A landscape with many valleys, sampled at points; each row gives a point and its height.
From any point a ball rolls to the lowest of the 4 points nearest to it. It stops when none of these is lower. Distance is the straight distance between rows; heights are no part of it.
munop: [116 126  96 147 161 157 200 108 113 151]  height 14.1
vefe: [131 119 157 124 107 127  85 135 174 108]  height 15.6
Pobaf: [106 104 139 154 123 129 128 112  85  88]  height 33.4
febab: [137 135 115 124 147 134 196 116 105 169]  height 14.7
Vas: [114 134 100 136 172 136 209  91  64 119]  height 43.6
nevos: [159 112 144 121 124 108 163 119  85 137]  height 30.2
Nasav: [ 71 124 100 166 146 159 163 112  97 101]  height 51.2
buve: [149 130 131 114 144 114 201 103  71 137]  height 30.6
zozu: [188 150 141  90 126  90  59 150 125 150]  height 63.2
sitif: [ 76 105 128 158 115 148 125 117 135  84]  height 32.2
Vigok: [155 105 151 136 111 115 110 119 115 103]  height 22.7
safib: [107 101 145 142 106 125 103 118 137  80]  height 10.8
Bodef: [142 168 143  93 121 118  48 159 214 124]  height 13.4
zon: [155 122 147 115 109 119  85 138 158 130]  height 27.3
Zopot: [ 87 111 139 144 103 131 107 127 170  77]  height 43.0
vam: [154 163 128  86 126 104  39 169 178 149]  height 24.5
Mil: [129 120 156 123 114 125  78 126 176  73]  height 15.3
lam: [164 164 133  83 136 110  37 166 174 134]  height 45.0
git: [ 60 111 117 161 112 152 125 123 146  78]  height 67.0
zaki: [ 84 112 132 157 120 138 117 120 117  80]  height 20.6
musom: [125 115 128 140 133 139 166 123 118 136]  height 42.4
mavop: [144 156 133 102 107 114  72 165 182 162]  height 10.6
ros: [117 130 120 134 125 153 165 144 153 183]  height 13.1
tagu: [152  97 152 129 122 110 123 111  82 103]  height 25.6
Palur: [143 108 157 128 119 115  86 117 120  72]  height 16.8
tosa: [125 130 107 130 166 118 209  84  47 110]  height 55.6
sabab: [159 141 129 110 130 109 191 125  92 176]  height 22.3
madi: [ 62 119 104 172 130 160 142 117 114  86]  height 59.4
fufe: [147 117 159 124 113 116  76 124 142  96]  height 5.8
fefub: [143 124 138 125 113 132 140 145 142 163]  height 10.7
Pif: [140 147 139 104 104 125  66 160 199 143]  height 11.9
dedol: [ 87 106 132 150 114 156 129 127 153 105]  height 50.2
pamut: [157 144 146 102 116 117  61 155 174 136]  height 19.8
bezar: [138 141 120 123 133 136 186 133 121 190]  height 14.0
lako: [183 170 118  74 142  89  30 171 131 152]  height 64.5
Raniz: [179 162 133  86 126  75  68 161 113 168]  height 63.9
godu: [142 117 136 121 124 129 163 123 111 149]  height 33.3
semif: [ 82 123  85 157 162 161 185 102  92 113]  height 48.1
mek: [122 114 121 136 148 137 186 100  83 124]  height 16.4
lipo: [138 104 150 133 114 130 122 129 127 125]  height 18.3
Ketod: [173 141 147  96 122 102  60 152 150 141]  height 49.2
Lavil: [121 129 149 123 105 131  85 134 197  96]  height 18.2
Rozo: [ 67 134  73 165 167 170 167 110 109 111]  height 54.5
puves: [172 118 155 111 125 107  67 123 117 106]  height 25.5
vofu: [ 77 123  78 162 173 174 186 105 114 126]  height 53.2
Roto: [ 49 123 101 171 132 165 144 120 123  94]  height 73.7
vasef: [168 156 128  94 113  83  86 159 128 180]  height 66.2
sela: [164 138 138 110 114  99 162 133 101 180]  height 37.1
losun: [ 93 121 141 143 102 124  85 122 171  50]  height 59.3
nev: [114 122 144 133 104 141 112 145 183 125]  height 17.0
zifa: [117 112 125 142 137 131 167 106  76 117]  height 50.6
seruf: [102 121  95 152 161 143 186 101  63 108]  height 7.8
kerar: [116 116 106 143 143 158 185 128 141 164]  height 13.8
moma: [114 127  94 145 167 149 201 103  97 135]  height 14.3
zek: [ 97 109 119 154 133 154 163 115 121 126]  height 43.3
Dedek: [148 132 137 118 121 121 174 130 113 177]  height 26.7
Revu: [162 144 135 112 110 108  93 153 146 172]  height 47.7
Dapu: [ 94 136  77 150 179 143 191  87  57 107]  height 12.6
Fadit: [140 131 130 114 146 124 205 105  88 154]  height 23.0
piz: [179 132 147 115 113  98 104 140 121 151]  height 63.8
Sos: [154 139 151 104 118 115  61 138 177 110]  height 27.4
nudom: [136 135 133 122 109 132 146 150 146 185]  height 12.3
lat: [146 117 157 118 116 117  66 123 160  82]  height 14.6
zev: [127 113 142 130 109 136 124 134 155 132]  height 13.9
Rebob: [182 146 140  92 118  81 112 152 108 174]  height 64.7
Luvu: [136 136 138 121 106 127 108 161 172 168]  height 12.5
Pubok: [111 118 126 140 113 151 151 137 161 159]  height 13.5
damu: [ 76 155  47 163 186 163 171  92  70 107]  height 48.2

Call two points neighbours if one is among the 4 nearest of the other. Go from one point of each pair to the other, from neighbour to neighbour, staying as low as possible. Name the highest point that can't be avoided.
mavop, fefub -> Luvu
fufe, fefub -> nev
seruf, mavop -> mek
safib, fufe -> Palur

For each start below, name the point where the ball stops.
tagu -> fefub
madi -> safib
munop -> fefub
Rebob -> mavop
febab -> fefub
Roto -> safib

Write out the way that a ball takes from each point below.
buve -> mek seruf
Rozo -> semif seruf
moma -> munop kerar ros nudom fefub
nev -> Luvu mavop
git -> zaki safib
